A landscape with many valleys, sampled at points; each row gives a point and its height.
A ball rolls from a point to whichever of its 2 nearest points has the largest drop for the distance, and stops where none of them is lower. Distance is the straight distance between rows; heights are no part of it.
(259) h=335: [ 42 -22   0 -19   6 -17  10  23  17  16   3  18   8  45  -4  -3   3   4
  32  46]
(2233) h=591: [ -9 -29 -22  23  13 -30 -11  10  35  -6  -8   0 -35 -10 -34   4  -9  21
 -19 -29]
(2325) h=433: [ 10  27  -9 -14 -22  23 -23 -17 -29  20   6   0  27 -18  50   5  -8 -26
  -8  18]
(1053) h=561: [ 30  -2  -6 -19  -9 -12  21  13  21  21   7 -22 -17  -4  29   5   6  12
  -3 -12]
(168) h=669: [ 47 -30   8 -20  31 -40  24   8  38  -2 -10 -10 -28  12   3   4  -2  12
  34  25]
(384) h=268: [ -9  -7 -15   4  26 -25  17  39  -7  12  12   5 -11  22 -37 -12 -11  -8
   6  19]
(25) h=277: [ 11  51  -2 -17 -19  53 -14 -30  -8   3  17  12  -5  -2  39   8  22 -15
  -2  21]
(59) h=488: [ 13  -3 -12  -7  22  -6  19   1  -3  24  13   3 -22  46   8   3  11 -24
  24  48]
(206) h=179: [-25 -13  22  48  13  19 -43   0  -6 -19   9  20   6 -26 -36  33  -6 -16
   4 -77]
(1453) h=651: [ 29  10   1 -11  30 -22  20  27 -13  39  11   7 -31  25   0 -12  16  14
   2   4]
(2286) h=532: [-12 -19  28  24  35  29 -28   0 -30 -22 -33  11  29 -33 -21  24 -25   8
 -31 -60]
(1207) h=417: [  3 -14  -2   0 -15   7 -18   9   7  12  10   7  18   7  15  -1  34  39
   1   7]
(2159) h=400: [ 14  -4  -5   2  -9 -13  48  11  15 -20  19 -18   4  20   3   1  -6  15
 -14  20]
(32) h=362: [ 16 -14 -27 -10  24 -19   7  26   7  14  -9 -18 -23   0 -39 -11  18   5
   8 -31]
(1851) h=377: [26 -9 -2 -2 -6 -8  8  5 14 14  9 24  7 28 16 -2 32 25 20 27]
(1942) h=564: [-21 -36  15  42 -22 -10  -6  15 -12  -4   5   2   0 -29 -13 -19  -3  -2
  25 -20]
(1214) h=482: [-33  -9  -1  -2 -18   9 -33  -6  15   2 -13  11  15  -9 -21  -1   3  -1
   1 -27]
(1978) h=678: [-25  -6   0   9 -13  15  11  -4  23  14 -14  14  -3 -16  21   2 -29   2
 -28  -2]
(418) h=228: [-29  10   9  23   6   9  21   6  -6 -30  15 -17 -19 -30 -32  -5 -16 -11
  -4 -28]
(1520) h=240: [-27  -9 -13  21  13 -19  22   1 -23   1  24  16 -22 -10 -40  15  -4  11
  12 -42]
(747) h=731: [ -7   1  36   7 -13  15 -29 -22  14   0 -31  10  -1  -6   3   0  -6  -9
 -26 -50]
(2234) h=444: [-11 -13 -28 -25 -16  -1  -2   6  23  -5   2 -11 -14  10 -22  11   7  18
   7 -30]
(1644) h=617: [-12  -4  16  17 -11  14 -15  -3 -29  -1 -12   6 -10 -15 -18 -28  -3  12
   0 -34]
(624) h=451: [ -2 -12   8  26  17 -26  36  15  16  -4 -12  21 -18  14   7 -25  12   2
  28  -6]
(997) h=449: [ 14  13 -31 -11  -6 -18  17  10  13  -5  24   4  28 -15  31  15   4   1
  18  44]
(706) h=468: [ -7  16 -25  -4  22  16  18  -9  -3   5  13  -9 -29  37  27  -3  26 -10
  14  31]
(1671) h=763: [-14  19  -7  -6  15   4 -11  -1   5 -36 -12 -23 -20 -17 -22 -16  -1  22
 -18 -28]
(1963) h=859: [ 42  11 -32  10 -38  13   4 -27  -7  -9  26  14  -2  -4  54   9  -2 -16
   5  57]
(2333) h=217: [  0   6  -1  20   8 -32  29  16 -22  14   9  15  -6   7 -46 -17  -3 -11
  -4 -15]
(1549) h=487: [ 28 -37 -23 -25   4 -20  17   8 -12  25   6   4  -9  48   3  19  -4  32
  24   9]
(1301) h=568: [-25   5  56  -3   8  -9 -62 -26 -16 -31 -32 -11  24 -10  17  24 -19 -34
  -6 -12]
(1721) h=500: [  0 -19  15  20  -1   4  -5  25  -3  30  22 -24 -17 -17   2  -8   6   6
 -18   6]
(1489) h=555: [-16  22  -7  -7   3 -24  11  16  -1  18  26 -13 -21   1   5   3  -9 -22
  -8 -11]
(605) h=539: [  4   7   4 -10   7 -19  26  15  11  35  36   0 -28  -5   4  20  -1  -3
   3  17]
(806) h=499: [  4   6  -3  -9 -26 -35  -3  -2 -11  12  -2  15   1  -2  36  -6 -15  19
  -1 -22]
(620) h=615: [ 34 -38  12 -12  11 -19  24   4   5  20  -8  -3 -23  29 -47  -6 -14 -17
  40  36]
(55) h=478: [-29  32  58  -6  19  33 -13 -21 -38 -23 -23  22  12 -22   1  14  -9  -9
   2 -24]
(2056) h=533: [-25  22  -1 -16 -21  20  -4 -16 -13 -20 -18  29  31  -3  20   0 -25  11
  -4  -6]
(1528) h=848: [-12  33  -4 -24 -28  32   0   2 -11 -11  13   6   9  10 -23 -10  -1   7
   6  15]
(640) h=298: [ -4  24  25  16 -12   5  17   4   7 -37   9  -8  -2 -11 -34 -18   0  -4
 -16 -33]
(1690) h=634: [-23  28  23   1   0   2 -21  -5   6 -28 -17  19  41  26 -11  -3  -4 -22
 -29 -31]
(1756) h=571: [-33 -13 -22   3  19   9  -7  26  14 -12 -24   4  -1  -7   9 -23  -4  17
   9 -15]
(1122) h=526: [ 23   4 -23 -26 -26 -36  11  -5   5  22   0  11 -14   7  36   5 -17   1
  22  11]
(1126) h=450: [ -2  17  69  -8  12  14 -53   3 -14 -21 -17  -3  37 -37  -5  25   9  -9
  -3 -32]
(2220) h=563: [ 21 -14  -9  -5   8 -17  23  23  -4   2   5   3  -4  23  16 -12 -36  -4
  22  68]
(399) h=520: [-32  -4  35  31  -5  23  -3  -3 -10 -29 -26   8  10 -22  -9  -7 -36 -33
 -10 -51]
(1159) h=161: [-36  33  15   4  29  25   9   5 -22 -27  -9  -6  -2 -28 -13  -9 -19  -8
 -18 -24]
(2158) h=347: [  3 -26 -10   1  -4   8  28  14  10   4   1 -19 -13   0 -47  -6  23 -11
  38  -8]
(1660) h=717: [  8 -11   2  -7  -2  -6  20  43  36 -12  11 -15 -18  24  -6  -5  -9  -4
  18  34]
(914) h=565: [ 38   2 -45 -23  -7  -7  -1 -10 -12  -5   9 -15 -17  35  24  -2   1  -8
  28  58]
(1715) h=576: [  8 -14  -4  52  17   3 -11  21 -11 -21  18  10 -23   1 -63 -14  12  28
  -7 -36]
(415) h=668: [-34   7  21  24   0  -1  -2 -13  -1  -9 -16  22   6 -27   7  -2 -38   2
 -36  -7]
(623) h=367: [ 19 -25  -3   0  -6 -36   2   7  -7  25   3  -7 -38  24 -21 -13   1   3
  19   7]
(827) h=621: [ 26 -12 -16 -24   3   4  18  12  11  19  14 -30 -17  10 -17   8   1  10
  -8  42]
(46) h=855: [ -9   5  -7 -15 -11  29  -4   5 -22   3   4 -15 -10  -5 -35 -16   4  22
  -7   7]
(548) h=385: [ -4 -23   2  31 -19 -35  -4  -1  -2   5   1  -6   0  11 -22 -10   6 -18
 -11 -45]
(410) h=227: [-28 -17  26   4  -8   2 -19 -24 -16   0  -7   3  36 -23  18  33   2   2
  -4 -49]
(714) h=549: [-13  -4  59  -5  12  10 -49 -30 -36 -21 -48  -6  24 -17 -19  30 -12 -33
  -2 -29]
(1375) h=739: [-20  15  -4  -4   5  10   0  31  20 -19   6  18  17  -3 -23 -19  18  18
  18   1]
(513) h=275: [ 17  14   0 -14  10 -19  10  14 -10  -3  32  -9 -27   0  -3  -8  13  20
  34  55]
(390) h=421: [ 11 -24  13  21  -6 -11  10  19   9  17  -3  27  -5  20  -4 -24  30  15
  25  -6]
(561) h=837: [ 17  20  -4  -5 -17  17  36 -15   0  -3  11   8 -10   8   4 -16  20  -5
  33  53]
(1635) h=455: [-21  33  31  -2  17  33 -13 -18 -23 -14 -22  17  11 -14  35  -7   0   5
 -12 -13]
(1727) h=483: [  2   9 -27 -22 -20  -9  -4   2  -5 -12  20 -18   3  24  24   7  -4  18
  -2   5]
(154) h=330: [ 27 -15   1  -2 -32  22  22   3  -1  27  -6 -12   1  19   9 -13   6   1
 -17  -6]
(2138) h=587: [ 48 -15 -24 -33  13  -3  20  -3   1   6   2 -32 -27  39   6   4 -24 -22
  22  62]
(1935) h=415: [-18   5  27  18   4   7 -18  19   0 -25  11 -31  19 -24   2 -19  24 -11
  -1 -25]
(1407) h=518: [ 76 -17 -30 -17   8 -17  -5  12  -7  17  30  -8  -1  17  38  26 -10 -20
  26  71]
(1292) h=473: [  3   3   7  11  -7  -8   6   7 -16  20  23 -19  22  -2   6  -7  22  -4
 -13  13]
(1470) h=316: [-20 -10  45  20  18  -5 -27 -26 -30 -24 -22  19  19 -23   7  23  -4   6
   0 -70]
(2086) h=574: [-22  14  -8  -1  16  -9 -13  12  -9   8   7 -15 -10  30  12  -6  15 -10
 -15 -30]
(551) h=650: [-40  -2  29  21  12  13 -23  -4  -4 -34 -11   1  50   4 -17  17 -10 -28
 -26 -31]
(1580) h=875: [ 19 -39  -8   4  38 -22  21  50   4  -6  -1  -2 -32  18 -45  -7 -27   9
  34  -2]
(674) h=531: [  9 -17  -5 -20  -8   7   2  28  18  36  -3   7 -10   3 -19 -11   9 -11
  40  40]
(942) h=299: [-22 -11 -16   4  -5  21  22   2  20  -5 -19   1   5   2 -23 -13  22 -18
  19 -22]
(2214) h=231: [ -5  23  -1  -3  17  -3  21   3 -17  -4  31   1 -14  10 -16  -7  32  27
  12  20]
(1793) h=398: [ 18   3  -9 -22 -19  -7   2   3 -17  25   7   0 -34  26  -9 -14  -2   5
  24  29]
(1656) h=364: [ 44  10 -43 -12  20  15   1   6   9  16  31  13 -27  33  48  28  11 -23
   9  51]
(1231) h=271: [ 18 -35  -6   3 -31   0  22  -4 -17  23 -12  -5   6  -4 -10 -12   2  18
   4 -16]
(780) h=496: [-15 -13   8  38  31   4 -30   3 -14 -20 -27 -11  15 -36 -13   0 -19  -7
 -36 -59]
(273) h=322: [ -3 -22   3  22 -16 -34  -4   1  -9  40   7  -1 -30  15 -10  -8 -13 -17
 -10 -14]
(542) h=536: [ 24 -28 -30 -17 -26  -1   9  -8 -17   8   6 -32  -2  13  19   1  -2   7
  25  35]
(1388) h=679: [ 64 -20 -19 -40  -3 -21  30   4  19  -4  -1 -23   4  23  10  11   0   0
  43  37]
(1552) h=707: [  0 -30   8  13   1 -14  22  42  37   0   8   1 -37  23 -18  -3 -28  -4
   5   4]
(1377) h=562: [-22   7  29  -3  51  22 -30 -14 -16 -20 -51  19  31 -19  -5  21  -5   0
 -29 -44]
(208) h=144: [  1   3  17  13 -39 -21 -18 -27  -1   9  15  12  24   7  16   5   5   1
 -14   7]
(924) h=523: [-11   1  17  18  -7   0  -8  17   9   3   3 -19   1 -45  -4 -15 -14   1
 -33   4]
(1119) h=253: [-22   9 -22 -13   7  24  38   3  -8   0   5  -8   9   6 -10   5  22  -5
  13 -13]
(337) h=849: [ 20  12 -29 -37 -15  10  16  11  11  -8  -1  21 -12  17  -4  -6 -13  13
  42  51]
(1737) h=543: [ 14 -53   0  -8  17   5   1  35  25  25  -7  -7 -18   2 -21  -5   7   9
  44  29]
(1738) h=716: [ 19   2 -28 -18  -3 -18  22 -11  18  17 -14  -2  11  19  -2   0  31  -4
  -1  -9]
(1917) h=401: [ -7   5 -10  -8 -23  18  -6   2 -25  29 -10   6  10 -17  29 -17 -15  -7
   7  15]
(1804) h=681: [ 50 -21   3 -33  49 -21  33  -3  30  20 -11  19 -16  17  -5  21   0  19
  35  36]
(254) h=317: [ 15  25 -47 -13  14 -20   4 -24  10   4   2  24  -8  24  29   9   6   6
  -7  45]
(701) h=645: [-51 -11  11  31   9  33   0  -9 -26 -17   5  -4   7   5 -24  -4  -2  -4
 -16  -3]
(1009) h=369: [ 12   2 -24 -11 -30  26   3  -7  -2  28 -16   3  21  -4  15 -12   1 -19
  -6  40]
(1599) h=713: [  4   9  58  -3 -15  20 -32 -34   0 -25 -36   4  24  -1  25   7  -6  -1
 -22 -35]
(1483) h=301: [ 14 -26  -9 -16  19 -35   5  29   5   6  12   7  -9  46 -32   4 -21   9
  19  40]
(2303) h=384: [ 12   0  -1  -8 -23  19  -5 -30 -20  20 -10  -7   9  11  28  -2  -1  10
 -28 -14]
(1516) h=827: [  9  26 -21  -5 -20  27  17 -33 -28 -10   1  -8   2  15  17 -24  15  -8
   9  35]
(182) h=588: [ 48 -11  -7  -8  11 -12  46   7  26  18   4 -24  -1   5  25  11  18   0
  -4  18]
(801) h=237: [  1  -9  -4   9   1 -36   7 -10   4   3   3  -9  -3 -37 -26   9  13  14
 -11 -42]
(925) h=648: [ 50 -42  18 -29  32  -2  28  42  15   8   6 -23 -20  24 -27   7   0   9
  41   9]
(20) h=390: [ -6  43 -14 -22   8  10 -20 -12 -12  -6   7   7  29 -13  23  14   0  12
 -28  10]
(1303) h=422: [ -6  25 -39 -13   8  -9  -4  -4 -13  -5  16  12  39 -12  38  16   3   9
  -3  32]
(2334) h=346: [  0  23   3 -10 -20   7   9  -2   7  11  17  21  42  10   3  22  11   4
 -20  -8]
(773) h=511: [ -1 -13 -17 -10 -25  -8  13   5  -4  -3   9 -38  -6   3  -5  -9   2  -2
  12   7]
(2288) h=501: [ 19  -3   4   5  -2 -22  27  10   6  23  16 -11  13 -17 -18  -6  23  -5
  12  30]
(999) h=423: [  5  11   5  -6  -6  21   5  22  -3  24   0   4 -41  13 -14 -31  -3  -2
   4  28]
(2156) h=619: [-27  32  18   9   8  -4 -13  -6   9 -17   3  23  26   2  10  -4  16   1
 -11  -9]
(1583) h=446: [-11  25   5   0  11  26   1   9   2  11  11   4 -27  10  24 -17  19  -1
   3  21]
(97) h=294: [-12  -7  18  53  25   7 -36  21  11 -14   9   2  12 -30 -34   9  15 -16
 -15 -60]
(2077) h=593: [ 26 -31   2  50   9 -10   5  16  22  12  -6   1 -29 -21 -46 -16  16  -1
  -2 -31]
(101) h=306: [ 27  19 -24 -14  -1  10 -19  10  13  34  22  24 -18  26  28  10  15  -5
  -5  44]
(289) h=170: [-14  26  -6 -11 -15  -5 -45 -28  -4  -8   6  -8  16 -13   5  -5  21   7
   3  23]
(535) h=480: [-24  14  37  -8  -8  10 -44  -8   3  -7 -10   6  18 -41 -13   9   0  -7
   3 -34]
(2065) h=516: [-14   0  38  15   6  12 -42 -19 -14 -23 -17  -6  18 -37 -42  23  -6 -26
  -8 -45]
(146) h=582: [-38  11  40  10  -3  12 -45 -48  -9 -17 -16   3  19  -3  20  23 -13 -28
 -16  10]
(342) h=618: [-15 -11 -18  26   8 -15 -25  -5  37 -21 -14   3  -7 -24 -52   3   3  -1
 -17 -43]
(2124) h=867: [ 12 -24 -20  12  17 -20  24  28  -3  -8 -24  13 -39   1 -45 -30 -29  21
  14  -8]
(1398) h=694: [ -4  18  33  -4  -6  10 -34 -38  -9 -34 -18  16  44   9  52  22   2  12
 -13 -17]
(1858) h=300: [ -8  13 -25 -14   6  12  26  -8  -9  14  11   8   9  14  38  15  27  -4
  17  -8]
(612) h=326: [ -3 -18 -16   1 -24   0  -9  -6  13  10 -27   0  29 -10  -4 -20   2   8
  -7  22]
(85) h=653: [ 40 -24  -1  -4  -6 -43  18   5  39   5 -14 -10 -22  11  10 -11  -5  17
   1  16]
(760) h=459: [  7   2 -30 -21   2   2  -3  10  -1  23  24  14  -5   5  51  28   2  31
   0  13]
(693) h=475: [-32  -6   2  40  19 -19  23   4  15 -21 -10  19 -14 -10  -3 -23  -3 -13
   6 -22]
(849) h=732: [ -1   0 -13  -5  -9 -10  16 -17  39 -16 -12  -7   3   4   8  -1  29  10
   4  -7]
(2150) h=545: [  4 -30 -10  -9 -17 -27  25   5   3  28   5   2 -25  17  35  11 -23   1
  20  -4]
(901) h=147: [  0  17   1  10  -3 -22   6  -8  30  18  18  15  17 -18  23  10  14  -1
 -21  33]
(736) h=590: [ -9 -24   1  32 -17  -4   0  10 -14  -4   3   5 -36   1 -32 -27  -9   7
  24 -22]
(1079) h=460: [ -9   4  20  17  12   9 -11  23 -11  -9 -20   4  19 -12   2 -17 -21   2
 -37 -49]
(2176) h=359: [ -3  25 -34 -22  15 -23  23 -13   9  -8   1  14  -5   4  -5   2  -6  29
 -11  30]
(2194) h=223: [-14   4  32  14 -28  -8 -14 -34 -11 -10   4  16  16   2  -8  13 -13   7
 -33 -24]
(2360) h=816: [-10  28  -4 -10  -1  45  -2 -30 -22  -4 -16 -20   3  -5  10 -21  20 -10
  -4  12]
(2069) h=284: [-13 -22 -26  -5 -16 -14 -14 -12  28   5  -7 -11   6 -11   8  -7  13  10
  21  40]
(440) h=387: [  6  13  -4 -12  -2   6  18  26  11  34   3  13  23   3  -7   4   9  -5
 -19 -23]
(246) h=427: [  0  25  30  -4   0  31 -18 -21 -18  13 -11  13   4  13  33  -3   3   4
 -36 -26]
(556) h=432: [ 31  -4 -31 -34  19   9  10  25   4  20  13  10  -6  22  24  20  13  37
  16  30]
(1977) h=534: [ -2 -31 -12  37  28  -9  23  24 -10 -16  10  -3 -14  12 -46  -8  11  22
   3 -21]
(1172) h=616: [-22  17  16  -8 -11  26 -25 -32 -19 -13 -13 -17  43  15  -7  12  11 -35
 -14 -12]
(932) h=519: [-23 -16 -25 -12  -1  10  20   8  -3  34  -1   1  -6  -6  -4  -1  -8 -20
  31  31]
(2273) h=235: [-13  10 -21  -9 -26   8 -19 -24  19 -21   6  -5  11 -11  31   0  11   0
  17  36]
(960) h=290: [  8   5  18   3 -37   5  16 -17  11   2   4  11  14   3 -13   9   1  10
 -26 -29]
(17) h=662: [ 41 -40   0 -28  -1 -22  29  31   6   7   3 -25   1  23   1   3  -2   4
  50   7]
(510) h=274: [ -1  -7  -4   5 -19 -26  -5 -15  -7  32  -1 -26 -17   5  22 -10  -7 -28
 -20   1]
(1379) h=80: [-27  12  13   2 -27   6 -29 -24   5 -15   6 -21 -14  -9 -13 -12   4  -7
  -3  11]
(1586) h=340: [ 28  42 -38 -12 -17  44 -12 -15  -4  -5  11  24  14   9  49  13  15 -35
  -4  27]
(1208) h=403: [ 28  -9 -35 -21  35   5  15  17  -3  22  34   0 -17  22  38  38  -1   4
  20  56]
(2075) h=567: [-13 -29 -22  18  13  -4 -18  13   3  -1 -17  -7 -18  12 -18 -13   0  23
 -24 -37]
(412) h=557: [-18 -42 -23   6  19   1   3  32  20   7 -17  -4  -7   1  -6 -16   3  14
  20  15]
(755) h=598: [-34  -2  41  11 -11  32 -36 -39 -35  -7 -11 -18  23  -6  -2   9  -4 -32
 -12  -8]
(258) h=174: [  3 -34  -2  14 -30   5  -5 -15  -7   2 -24 -10  25  -2 -11 -14  16  14
  -8 -38]
(573) h=357: [ -5  10  11  10 -16  -5  26  15  -6 -32  14 -19  22   1  -2 -14  -4   6
 -12  -8]
(1627) h=456: [  5 -16 -23 -26 -19 -12   3  14  26  -5   9   1   0  19  17  15   1  37
  17  -3]
(1541) h=366: [-10 -10   7  28   3  11 -23  -5  -7 -27   5  -5 -26 -25 -32   7 -12  25
 -12 -69]
(435) h=605: [ 48   5  -6 -30  19  -4  27   9   6  16  14 -24 -34   3   0   7 -14  -3
  10  62]
(611) h=698: [ 42  -4 -32 -37 -11 -22  13  -4  17  19   7  -8   7  24   2  15  27  -1
  27  16]
(762) h=447: [-26   9  -2   0   7 -10  -8  -3 -31  16  12  -3  17 -16   8   3   4   3
 -10  -6]
(2003) h=566: [-31   9  15  18  17   1 -34   0   0 -14   1 -17  -6  27  -8  -9  10 -15
 -35 -38]
(1581) h=219: [ -6  22  14  -2 -22   4 -31 -47   6   7   2  18  16 -13  31  24   0  -5
 -22  18]
(1665) h=747: [-13  20  24 -11 -34  23 -15 -13  20  -7  -8   7 -16  -6  20  -4 -13   8
 -11 -26]
(1701) h=515: [-29  26  35 -12 -16  18 -33 -11 -10 -22 -28  24  18 -13  11   0 -45 -16
  -9 -15]
(1650) h=547: [ 51 -38  -7 -11  17 -19   6  12   1   3  12   4  -3  29  33  14 -29  -4
  36  77]
(196) h=469: [  3  26   3 -17 -20 -13 -29 -11 -21  16 -10   5  18 -11  52  -5 -16  -8
 -17 -16]
(1403) h=528: [ -6   8  14  20   2 -16  26   5  19   4  17  -2  18 -22 -33  -1  27 -14
  -8  -6]
(1909) h=688: [ -9  -8 -13 -10  -3  -7  10  31  14  22  -2  11  -5 -10  23  -6 -29   7
  -4  13]
(152) h=425: [  0   6  19   7  -8   5   4  36   4   6   5  18  18   8   9  -8  -7  10
 -20 -37]
(1425) h=232: [ 26  33 -11  -6 -14  -6 -17  -5   9  15  19  17  14  -1  17  -2  18  -3
 -10  48]
(75) h=505: [  6   4 -13 -13   0  17  31  11  -9  35   6  13 -10  20  19  -7   8 -26
  35  26]
(1906) h=697: [-11 -31  -7   9  -4  -9  24  34   9   9   1  13 -17   7  -8  -2 -37  19
  -9  -5]
(21) h=462: [ 18 -12 -26 -20   3  11  14  -1 -10  42  -3  14  -5  30   7  11   9  20
  -3   7]
(835) h=581: [-36  22   2  -7  38  11 -19 -10  -4 -11 -17  20  26 -20 -17  17  -2  14
 -29 -26]
(938) h=426: [-29   9  14   2  -6  13  -4 -22 -39  14  -6  -6  16 -37  18  -1 -18 -15
 -10   5]
(792) h=177: [-11  -6 -10   1  20 -20  29  -2 -25   9  21   4 -31  -5 -30   6   0  28
  12   3]
(825) h=575: [ 21  -7 -19   4  -9  -1  17  18  -9  19  11  30  16  26  29  -4 -15  -9
  19  65]
(1461) h=874: [ 32  20 -24  -1 -35  10  -7 -29  -8   9  -3  25  -8  13  48  -9  -7  -3
  -9  31]
(2337) h=160: [-29  27  20  -9 -26  22  -9 -37  -9 -31  14 -25  -2  -6  13  10 -14 -17
  -4   5]
(546) h=529: [ 18  -4   1  -5 -17 -38   6  21  11   8   3  -7 -11  -6  10  -9  -6  18
  -3 -42]
(214) h=420: [-30  21  18 -12  20  27 -41 -21 -23 -15   6   0  35 -17  17  28   4  17
 -27   9]
(1775) h=727: [ 10  -3   0  -2   5  -2  14  38  35  -3   5  -7  -4   6 -29 -12  13   9
  -1   6]
(616) h=406: [ -4   4 -20 -13  11  -4  -3  16  24  12 -13   2 -19  -3 -39   2   9   6
 -11 -55]
(1556) h=356: [-17  34 -27 -17  20  -4   5  -8   7  -4  17  -8   5   1   3  16  -6   3
 -37  24]
(948) h=218: [  6   0 -15   3  -1 -33  -1 -12  14  27  10  -6  -8   8  26   4  11 -21
  -5  31]
(1730) h=280: [-16  33   0  -6 -12   4   1  -5  21 -16   9  -9  14 -33  34  -1   0 -15
   7  16]
(946) h=503: [-26 -11   6  56   6   5   5  -1  13 -26 -19  21  -5 -22 -24 -10 -19 -18
  -3 -46]
(2047) h=639: [-20 -15  -4  29  10  16 -14   7 -16   6  -9  13   4 -33 -43  -6  -6   4
 -12 -32]
(1007) h=502: [-23 -27 -15  37  27 -12  36  13  10 -22  -1  -9 -14   0 -27 -13  14 -10
  19 -15]
(1979) h=522: [ 26 -15  11 -11   8 -36  27   8  18  30  23  10 -12  -9 -13  20  11  13
  26  33]
(383) h=442: [-20  10  26  10   1   8 -14 -23 -34 -28   1  -5 -20 -14 -13  12 -32  15
 -26 -63]
(1280) h=885: [ 16  12  -9  -9 -36  -4 -11 -10  -5  10 -14  19 -14  25  13 -29 -23  12
  -9  16]
(1376) h=779: [-15  18  19  -6  12   6 -20 -19   2 -46 -21 -30  10 -17 -18   1  -5  -5
 -33 -39]
(229) h=481: [ 48  -2 -21 -11  -8  -5  -1  18  19   4  28  -5   3   3  36  16   7  -5
  29  68]
(1200) h=676: [  5  27   9  -1 -11  36  -8 -19 -10 -27  -9  15  50  -4  63   8   4  -3
 -10   2]
(116) h=622: [-33  -6  38  29 -14  33 -24 -16 -28 -23   5 -19   0  -6 -29  -5  -6 -24
  -9 -26]
(397) h=318: [  0  47 -26 -16   7  -3  -2 -11  22  -8  13  -5  -8 -13  38   6  -1 -16
 -11  32]
(1966) h=860: [ 15 -33 -12 -13   7 -23  32   3  17  -2 -21   8 -33   2 -31  -5 -27  25
  29  21]
(744) h=750: [-13  35  -8 -17  12  21   2   8   5 -34 -13 -10  13  -7 -14 -23  15  12
  -6  -4]
(846) h=629: [ 28 -27   8  24  -3 -36  21  10  30   4  -9 -16 -28 -11 -24 -16   6   7
  -7  -4]
(731) h=414: [-11  20  51   9  16   3 -44   4 -12 -20  11 -15  40 -23  -1   9  10   0
 -34 -10]
(479) h=854: [ 23  -7 -17 -22  -7  -7  32  15  28  -5 -22  22 -17  25   2 -13 -23  17
  20  24]
(1418) h=368: [-17  13  43  37  12  -5 -34  20  -4 -26  14  -6   9 -22 -17  -8   5  -9
 -23 -35]
(1433) h=843: [-13  23 -16 -19 -15  11  32  -4   3 -12   0  13  -5   9 -16 -14  -8  -1
  22  34]
(608) h=600: [-28  24  17  17  31 -12  -8 -10  -6 -22  -5  27  23 -15 -27   0  19   4
 -10 -36]
(375) h=845: [ 38   6 -15  -3 -23  11  25 -16  -8  -3  18   7 -21   4  44   0   5 -16
  48  56]
(1709) h=659: [-10  13  14  -3 -14  31  10 -15   6 -23 -17  -8  45  -5  30   1  14 -16
  -4 -19]
(968) h=556: [ -5 -17   7  49   8  -6  19   8   8  13  14   2  -5 -30 -52  -3  14 -17
 -10 -14]
(891) h=603: [ 46 -31  10 -29  25 -14  15  -9  -3  17  -5 -19 -32  35 -14   2 -27 -21
  46  54]
(483) h=211: [-44  23  -3  -6  14  43  19  10   1 -10   6  -2   8  -7   3   3   2 -14
  -3 -20]
(2309) h=793: [-12  13  13  -4  11  18 -34 -31 -12 -34 -32 -27  12   5   4 -11 -10  -4
 -48 -10]
(1050) h=749: [-20  11  -4  -6  -1  -7   5 -41  18 -14 -18 -12   3  -6  16   7  27 -10
   0 -39]
(243) h=260: [-18 -20  19  18   1   1 -35 -33   2 -26  -8  -2  -6 -26 -19  17   7  31
 -18 -50]
(404) h=805: [ -7  27  10 -22 -11  34 -28 -26 -18 -11 -26 -25 -11  -3   9 -19  -4  -5
 -23 -17]
(518) h=220: [  4  48  19  -9 -35  26   0 -25 -19  -8  21  -4  -2  -1  25  -4  -6 -18
  -7  13]
(904) h=656: [-32  -2  18  24   8   7 -23 -12 -27 -16 -16  19  14 -41 -32   1 -38   5
 -26 -16]
(756) h=638: [-16  -5  22   8  -9  29   1 -25  -7 -12 -24 -19  41 -12  -8  -4  24 -29
 -10 -32]
(276) h=535: [-30 -17 -13  37  25  -8 -39  10 -12 -21  -7 -13  -1   3 -25  -8  -2  -5
 -24 -51]
(310) h=620: [ 64  -6 -30 -16   5   3  33  -1   9  12  17 -28 -11  15  41  21   0 -17
  -4  44]
(309) h=537: [-11 -29   4  21 -19 -16   7  17 -11  -3  11 -32   5 -21  12 -17   8   1
  20  -5]
(2033) h=126: [-11 -10  12   0 -10 -12 -14 -27   0   7   1 -10  11 -39   3  22   6  21
 -15 -39]
(1570) h=453: [-21 -28   7  16  -5  10 -30  15  12   7   2   3   5 -16 -17  -8  21  24
   2  -2]
(1871) h=352: [ 18  19 -36  -8  -3  25   5 -15  -2   8   3   2  -5  12  69   4  25 -19
   5   8]
(601) h=635: [ 39 -15   1 -23  31  -4  28  29   4  30   9 -13 -20  26 -27   3  14   4
  15  27]
(1465) h=288: [  8  -4 -17  39  24 -33  11  15 -21  14  13  25 -26 -16 -62  -4 -10  -4
   5 -38]
(1436) h=267: [  0   8 -28  -6  13 -24   1 -10  28  18   8   7 -29  14  13  15  -9  -8
  -3  59]
(1712) h=314: [  2  -2 -29 -19  17 -48   2   9  10  16   1 -15 -11 -17 -18   9   9  15
   0 -15]
(1458) h=498: [-29   9  58  13  10  20 -23 -16 -24 -33 -39  28  14 -20  -2   5 -40 -19
  -5 -37]
(1696) h=658: [-36  -7  21  19  -2  19 -33  -1 -21 -17   3   2  37   2 -17   0 -10   4
 -33   3]

Where does a ball stop that starts at each point below?
(747) | (206)
(1696) | (206)
(1671) | (773)
(412) | (948)

Call two points neighbours if one is among the 2 nearest of the other. Go from one point of each pair to the other, from neighbour to neighbour, staying as low as possible. Name the highest point that can't be avoided.
(1379) / (948) | (2176)
(792) / (2333) | (1465)
(1159) / (1379) | (1871)
